The views of a scene show one set of named points, each view turned or mirrored, and shifted as a whole, with a little noise and some points left out.

Scene 1
View 1
tosop: -2.78, -1.02, -1.08, +0.36, +1.05, -1.06, +2.36, +1.56, +0.90, -0.89, +2.90, -4.87, +1.42, -2.66, -2.12, +1.99, +0.64, +1.22, +1.34, +0.60, +1.63, -0.67, +0.72, -2.51
gil: -1.39, -0.31, -2.15, +0.08, +0.75, -0.71, +2.43, +2.61, -0.61, -0.17, +1.84, -0.32, +0.22, -2.46, -1.11, +1.50, -0.28, -0.20, +0.17, +0.28, +2.21, -1.00, -0.78, -0.86
mokal: +0.06, -1.55, -1.80, -0.62, -0.91, +0.10, +3.43, +0.89, +0.51, -0.35, -0.08, -1.31, -0.30, -2.27, +0.35, +0.45, +2.11, +2.42, -0.73, +0.24, +2.10, +0.44, +0.00, -1.51
Sifan: -0.75, -1.82, -1.04, +0.18, -0.83, +0.30, +3.39, -0.22, +0.85, -0.50, +0.84, -2.29, -0.07, -1.95, -0.20, +1.25, +2.42, +1.90, -0.40, -0.42, +2.00, +1.02, +0.99, -2.27
teza: -1.95, -1.47, -1.02, +0.93, +0.60, -0.64, +2.98, +1.26, +0.69, +0.30, +0.83, -1.38, -0.30, -0.98, -0.70, +1.28, +1.02, +0.19, +0.18, -0.81, +1.98, +0.53, +1.05, -1.35
Puda: -1.61, -0.12, -2.22, -0.28, +0.85, -0.37, +2.81, +3.53, -0.27, +0.14, +0.83, -1.87, +0.37, -3.01, -0.68, +1.68, +0.53, +1.12, -0.06, +0.70, +1.86, -1.20, -0.78, -0.83
muv: -2.89, -0.64, -0.86, +1.65, +1.15, -0.54, +3.48, +2.41, -0.19, +1.23, -0.45, -0.31, -1.16, -0.87, -0.91, +1.87, +1.19, -0.54, -0.82, -1.64, +2.00, +0.50, +1.59, -0.62
Simos: -0.46, +0.03, -3.03, -1.70, +0.26, -0.05, +2.95, +3.85, -0.35, -0.25, +0.34, -2.51, +0.96, -4.57, -0.09, +1.33, +1.21, +3.10, -0.33, +2.05, +1.91, -2.19, -1.57, -0.92
Potas: +0.41, -0.27, -2.66, -0.83, -1.20, +1.11, +3.75, +2.18, -1.05, +0.69, -1.76, +0.81, -0.75, -3.11, +1.21, +1.13, +2.21, +2.24, -2.04, +0.32, +2.55, -0.08, -0.95, -0.60
pofig: -0.14, -1.50, -1.50, +1.09, -1.76, +0.71, +3.14, -0.40, -0.77, -0.23, +0.69, +2.65, -1.40, -0.95, +0.11, +0.91, +0.93, -0.92, -1.34, -1.40, +3.02, +1.62, +0.20, -1.11
gibil: -0.91, -2.64, -0.83, -0.34, +0.11, -0.56, +3.14, -0.09, +2.38, -0.84, +1.33, -4.01, +0.55, -1.12, -0.20, +0.40, +2.06, +2.75, +0.66, +0.02, +1.47, +0.84, +1.32, -2.57
Gir: -0.93, -1.95, -1.28, +0.68, +0.64, -1.34, +2.52, +1.56, +0.79, +0.30, +0.65, +1.00, -1.14, +0.45, -0.20, -0.28, -0.48, -0.44, +0.26, -1.09, +2.04, +0.75, +0.43, -0.36
zadun: -3.73, +1.47, -2.12, +0.81, +3.20, -1.24, +3.59, +7.40, -1.44, +2.82, -2.98, -1.08, -0.75, -2.36, -0.59, +2.56, +0.86, +0.49, -1.21, -0.30, +1.20, -1.83, +0.44, +0.93
Vugof: -0.32, -2.18, -1.23, -0.13, +0.02, -0.59, +2.93, +0.66, +1.61, -0.33, +0.77, -1.20, -0.43, -0.46, +0.04, -0.16, +1.13, +1.49, +0.33, -0.70, +1.73, +0.67, +0.72, -1.48
View 2
gil: +2.27, -1.25, -0.27, +0.71, -0.97, +0.06, -1.34, -1.67, -1.59, +2.84, +1.23, +1.86, -1.43, +1.20, -1.31, -0.43, +1.09, +2.61, -0.69, +1.56, +0.71, -1.64, +0.06, -1.14
Sifan: +0.22, -0.65, +0.20, +1.15, -1.02, +0.25, +0.58, -0.80, -0.76, +1.27, -0.32, +0.11, -0.56, +1.29, +0.40, +1.83, +1.71, +2.20, -3.48, +0.28, +2.10, -0.39, -1.31, -0.51
gibil: +0.10, -0.42, +1.01, +2.05, -2.10, -0.02, +1.77, -0.98, -0.30, +0.99, -0.41, +1.46, +0.72, +0.75, +0.57, +1.71, +2.21, +2.53, -2.90, -1.26, +2.30, -0.20, -2.32, -0.05
Puda: +2.01, -0.27, -0.15, +1.37, -0.87, -0.09, -0.79, -1.43, -1.51, +2.08, +1.62, +1.22, -1.51, +0.39, -0.07, -1.38, +0.77, +2.05, -0.24, +1.17, +1.88, -2.06, -0.81, -1.18
Simos: +2.35, +1.38, -0.76, +2.39, -0.86, +0.15, -0.50, -1.32, -2.10, +2.11, +1.58, -0.84, -1.48, +0.72, +0.68, -2.26, +1.64, +2.29, +0.50, +0.36, +3.07, -3.48, -0.94, -1.92
mokal: +0.02, +0.11, -0.66, +1.34, -0.61, +1.30, +0.10, -0.62, -1.76, +1.52, -0.15, -0.48, -0.76, +1.31, -0.02, +0.59, +0.75, +2.41, -2.50, -0.17, +2.50, -0.81, -0.79, -1.02
pofig: +0.26, -1.91, -1.38, -0.45, +0.19, +2.15, -1.98, -0.33, -1.97, +2.75, -0.57, +0.14, -1.62, +2.55, -1.81, +2.35, -0.19, +3.02, -3.95, +1.66, +0.35, +0.56, +1.39, -1.02
muv: -0.34, -2.36, -0.07, -0.64, +0.29, +1.22, -1.32, -0.89, -1.67, +1.20, +1.33, +2.48, -2.16, +0.16, -1.59, -0.25, -1.91, +1.55, -2.06, +2.07, +0.84, +0.02, -0.10, -0.31
tosop: +2.97, -1.07, +1.50, +1.83, -2.89, -1.90, +0.52, -2.24, -0.06, +2.34, +1.13, +3.10, -0.12, +0.48, +0.36, +0.05, +3.15, +2.37, -0.49, +0.71, +1.26, -1.68, -1.79, -0.48
teza: +0.41, -1.66, +0.38, +0.53, -0.99, +0.21, -0.17, -1.11, -0.63, +1.57, +0.54, +2.37, -0.89, +0.60, -0.64, +0.88, +0.42, +2.06, -2.40, +0.89, +1.13, -0.02, -0.92, -0.22
Potas: -0.04, +0.49, -1.92, +1.00, +1.01, +2.19, -1.27, -0.11, -3.02, +1.82, +0.49, -2.32, -2.25, +1.48, -0.16, -0.53, -0.61, +1.94, -2.14, +0.81, +2.67, -1.61, +0.56, -1.87
Vugof: -0.31, -0.69, +0.07, +1.37, -0.94, +1.51, +0.22, -1.01, -1.23, +1.64, -0.31, +1.42, -0.15, +1.06, -1.14, +1.33, +0.76, +3.35, -2.34, -0.83, +1.57, -0.01, -1.10, -0.19
Gir: -0.04, -2.08, -0.05, +0.43, -0.39, +2.19, -0.97, -1.38, -1.61, +2.41, +0.43, +3.09, -0.74, +1.03, -2.71, +1.03, -0.50, +3.60, -1.76, +0.09, +0.23, +0.25, -0.35, -0.25
View 3
Vugof: +0.37, +0.80, +0.65, +0.20, -2.22, +1.37, -1.07, -0.63, +0.18, -0.79, +0.43, -2.34, +2.68, +0.94, -0.20, -1.35, -0.05, -1.97, -0.20, -0.39, +0.01, +2.77, -1.26, -0.95
zadun: -1.87, +0.65, +2.87, +0.99, +1.04, -4.00, -1.60, +0.40, -0.24, -2.44, +4.06, +3.47, +3.52, +0.16, -0.02, -0.13, +1.54, +0.16, +1.91, -1.29, +3.38, +1.04, +1.79, -0.67
Simos: -0.26, +0.48, +3.12, +2.08, -0.95, -1.20, -3.13, +0.75, +1.46, -4.59, +1.72, -0.09, +3.26, -1.05, +2.82, -1.17, +0.51, -2.76, +0.17, -2.16, +0.76, +5.22, -0.83, -1.02
mokal: +0.83, +0.43, +0.92, +0.58, -2.29, +0.66, -1.11, -0.31, +0.30, -1.47, +0.74, -2.63, +2.67, +0.05, +1.14, -0.73, +0.13, -2.03, +0.20, -0.82, +0.25, +3.42, -1.11, -0.84
teza: +0.84, +1.03, +0.48, +0.02, -1.29, -0.76, -1.03, -0.28, -0.55, -0.70, +1.36, -1.96, +2.51, +0.29, -0.73, +0.11, +0.35, -1.78, -0.02, -0.28, +0.64, +2.43, -0.76, -0.99
Gir: -0.97, +0.79, -0.16, +0.63, -0.28, +0.31, -0.14, -0.80, +0.48, +0.36, +1.53, -2.20, +1.78, +0.50, -1.44, -1.48, -0.12, -0.79, +0.79, +0.51, +0.11, +1.75, -1.91, -0.87
Puda: -0.32, +0.70, +2.04, +1.29, -0.21, -1.89, -2.25, +0.50, +0.51, -2.90, +2.04, -0.35, +2.58, -0.69, +0.82, -0.40, +0.51, -2.13, +0.35, -1.29, +0.86, +3.75, -0.76, -1.22
pofig: +0.59, -0.48, +0.11, +0.91, -1.46, +0.70, +1.04, -0.45, +0.40, +1.17, +0.83, -4.37, +0.86, -1.26, +1.76, -0.01, +0.32, -0.09, +1.60, +0.32, +1.18, +2.32, -1.72, +0.06
muv: +0.39, +0.62, +0.50, -0.05, -0.74, -1.64, -0.05, -0.01, -1.08, +0.05, +2.00, -0.97, +2.50, -0.02, -0.66, +0.50, +0.97, -0.38, +1.02, -0.23, +2.12, +1.17, +0.31, -0.72
Potas: -0.21, -0.96, +2.45, +1.62, -2.19, +0.45, -0.49, -0.06, +1.27, -1.80, +1.26, -1.23, +2.54, -0.90, +4.31, -1.34, +0.58, -0.28, +2.03, -1.34, +1.93, +3.26, -0.21, +0.44
tosop: +1.89, +2.09, +0.76, -0.16, -1.14, -2.02, -3.24, +0.61, -1.02, -3.05, +1.51, -2.03, +2.98, -0.14, -1.23, +0.95, +0.36, -4.31, -1.74, -1.22, -0.52, +4.31, -0.97, -2.27
View 4
Simos: -0.74, -2.54, -0.69, -2.29, +2.71, -0.78, +0.92, +2.18, +1.78, +0.75, +0.28, +1.75, +1.63, +4.68, +1.24, -2.08, +0.35, -0.03, -0.11, +2.72, -0.82, -0.52, -2.55, -0.41
Vugof: -2.85, -1.45, +0.16, +0.85, +0.72, -0.26, +0.06, +0.30, +0.46, -0.83, -1.30, +1.80, +0.68, -0.03, +0.41, -0.07, +0.36, -1.10, -0.36, +0.19, -0.07, -0.15, +0.05, -1.04
Potas: +1.31, -0.57, -1.28, -1.48, +2.64, +0.07, -0.08, +1.20, +1.17, +1.27, -0.90, +0.23, +0.53, -0.34, -0.31, -1.72, +0.27, -1.55, +1.49, +0.87, -1.37, -2.63, -0.79, -1.60
Sifan: -2.46, -2.52, -0.38, +0.07, +0.47, +0.00, +0.07, -0.15, -0.06, -0.98, -1.08, +1.52, -0.63, -0.89, +1.48, -1.41, +0.08, -1.55, -0.18, +1.60, -0.78, -0.86, -0.39, -0.05
pofig: -1.08, -0.18, -0.08, +0.62, -0.22, +0.50, -0.32, -1.26, -0.44, +0.83, +0.89, -0.13, +1.32, -2.83, -0.81, -0.77, +0.17, -0.92, -0.26, +0.92, -1.59, -1.65, +0.59, -3.17
muv: -2.32, -2.11, +0.26, +1.19, -0.08, +0.90, -0.31, +0.54, +2.24, +1.66, -1.82, +1.40, +1.71, -1.77, -1.04, +0.50, +1.04, +0.13, +0.74, +3.09, -2.79, -0.19, -1.23, -1.08
Gir: -2.77, -0.45, +0.70, +1.59, +0.19, -0.04, +0.00, +0.19, +0.98, +0.24, -0.41, +1.35, +2.37, -0.38, -1.18, +1.12, +0.85, -0.07, -0.50, +0.32, -0.72, +0.48, +0.18, -2.59
teza: -3.20, -2.38, +0.20, +0.96, +0.04, +0.25, +0.03, +0.10, +1.17, +0.24, -1.10, +1.84, +1.02, -0.42, +0.13, -0.05, +0.81, -0.24, -0.20, +2.15, -1.49, +0.26, -0.69, -0.94
gil: -1.93, -1.97, +0.26, -0.47, +0.75, -0.13, +0.36, +0.58, +1.31, +1.14, +1.07, +1.36, +2.60, +1.62, -0.16, -0.95, +0.48, +0.44, -0.69, +2.90, -1.46, +0.08, -1.40, -1.94
mokal: -1.14, -1.32, -0.59, -0.58, +1.53, -0.17, +0.07, +0.55, +0.48, -0.47, -1.19, +1.42, -0.11, +0.15, +0.79, -1.26, +0.04, -1.64, +0.43, +0.69, -0.55, -1.33, -0.52, -0.70
gibil: -3.80, -3.11, +0.02, +0.66, +0.38, -0.46, +0.38, +0.22, +0.25, -2.26, -2.11, +2.64, -0.86, +0.41, +2.13, -0.90, +0.08, -1.64, -0.58, +1.13, +0.32, +0.26, -0.43, +0.94
Puda: -1.49, -2.49, -0.25, -1.15, +1.72, -0.26, +0.42, +1.47, +1.99, +1.00, -0.29, +1.85, +1.78, +2.33, +0.39, -1.17, +0.72, +0.15, +0.15, +2.81, -1.49, -0.27, -2.02, -0.74
tosop: -4.70, -4.53, +0.30, -0.14, -0.20, -0.06, +0.51, +0.11, +1.02, -0.82, -0.34, +2.67, +0.91, +2.16, +2.15, -1.26, +0.41, +0.08, -1.10, +3.86, -0.75, +0.95, -2.01, +1.02
zadun: -0.55, -2.20, -0.20, -0.21, +2.40, +0.53, +0.18, +3.41, +5.52, +3.95, -3.28, +1.96, +3.10, +1.33, -2.11, +0.91, +1.65, +1.36, +2.22, +3.96, -4.39, -0.07, -2.96, -0.67
View 5
tosop: +2.46, -0.93, +0.32, -4.45, +0.15, +2.66, -1.73, -0.63, +0.02, -1.79, +0.54, +1.12, -0.41, +1.44, -0.54, +0.74, +2.19, +1.43, -1.99, -1.78, +0.94, +0.63, +1.69, +2.84
Vugof: +1.31, +1.88, +0.94, -0.34, +0.01, +2.26, +0.84, +0.89, +0.82, -0.33, +1.02, +1.98, +0.13, +0.59, +0.54, +0.50, +0.97, +0.01, -0.15, -1.78, +1.15, -0.53, +1.08, +0.88
Sifan: +0.46, +1.23, +0.59, -0.44, +0.39, +2.48, -1.09, -0.09, +0.06, -0.80, +1.14, +2.13, +0.30, +1.06, +0.45, -0.29, +1.97, +0.12, +0.65, -1.73, +1.40, +0.79, +1.30, +1.73
Potas: -1.52, +1.11, -2.84, +3.33, -0.16, +3.26, -1.07, +0.58, -0.47, -0.17, -0.03, +1.57, +2.78, -1.60, +0.38, -1.62, +0.18, -1.19, +1.21, -1.86, +0.81, +0.26, -1.19, +1.45
zadun: +0.96, -4.08, -4.00, -1.35, -1.01, +0.23, -0.20, +0.05, +1.50, -1.12, -0.47, -1.27, +0.52, -5.09, +0.73, +2.43, -0.08, +0.07, -0.64, +0.14, -0.67, -2.14, -2.36, +2.88
mokal: +0.09, +1.19, -0.55, +0.50, +0.23, +2.89, -0.31, +0.39, -0.16, -0.66, +0.77, +1.82, +1.27, -0.18, +0.54, -0.62, +0.96, -0.41, -0.13, -1.66, +1.31, +0.10, +0.41, +1.25
muv: +1.00, -0.69, -0.90, -0.55, -0.43, +0.48, -0.25, +0.21, +1.33, -0.21, +1.02, +0.60, -0.69, -1.16, +0.64, +2.73, +0.92, +0.84, +1.98, -0.83, -1.24, -0.24, -0.19, +2.41
pofig: +0.26, +2.99, -1.21, +2.20, -0.31, +2.16, +0.34, +0.64, +1.05, +1.39, +0.39, +1.96, +0.63, +0.83, -0.20, +1.16, -0.15, +0.81, +2.84, -2.59, -1.85, +1.25, +0.30, +1.53
Simos: +0.78, -1.14, -3.07, -1.47, -0.54, +4.33, -1.24, -0.26, -0.87, -1.55, -0.87, +0.87, +2.68, -1.50, -0.59, -1.61, +0.19, -0.22, -2.88, -1.88, +1.66, -0.09, -0.62, +2.29
teza: +1.58, +0.47, +0.09, -1.35, -0.12, +1.40, -0.04, +0.29, +0.86, -0.46, +0.84, +1.29, -0.35, +0.36, +0.11, +1.58, +1.23, +0.80, +0.40, -1.44, -0.21, +0.00, +0.69, +1.90
gibil: +1.27, +1.23, +2.08, -1.93, +0.55, +2.31, -0.48, +0.16, +0.13, -1.46, +1.49, +2.11, -0.06, +1.55, +0.58, -0.21, +2.43, -0.06, -1.13, -1.50, +2.56, +0.26, +1.83, +1.21
Gir: +2.17, +2.01, +0.07, -0.18, -0.63, +1.73, +2.23, +0.98, +1.74, +0.77, +0.47, +1.18, -0.39, -0.01, +0.10, +2.35, -0.38, +0.63, +0.23, -1.90, -1.12, -0.73, +0.54, +1.09
gil: +1.89, +0.30, -2.13, -1.83, -0.71, +3.06, -0.26, +0.03, +0.42, +0.04, -0.50, +1.09, +0.90, -0.16, -0.84, +1.23, -0.07, +1.21, -0.87, -2.35, -1.02, +0.46, +0.00, +2.32
Puda: +1.42, -1.20, -2.18, -1.97, -0.55, +2.71, -0.71, -0.21, +0.25, -1.10, -0.50, +0.43, +1.22, -1.02, -0.46, +0.44, +0.33, +0.64, -1.69, -1.79, +0.33, +0.01, -0.19, +2.54

Which points are out of place in each view (at most two, in the order of its rows)? Write - if all are in place.
view 1: -
view 2: muv, tosop
view 3: mokal
view 4: Simos
view 5: Potas
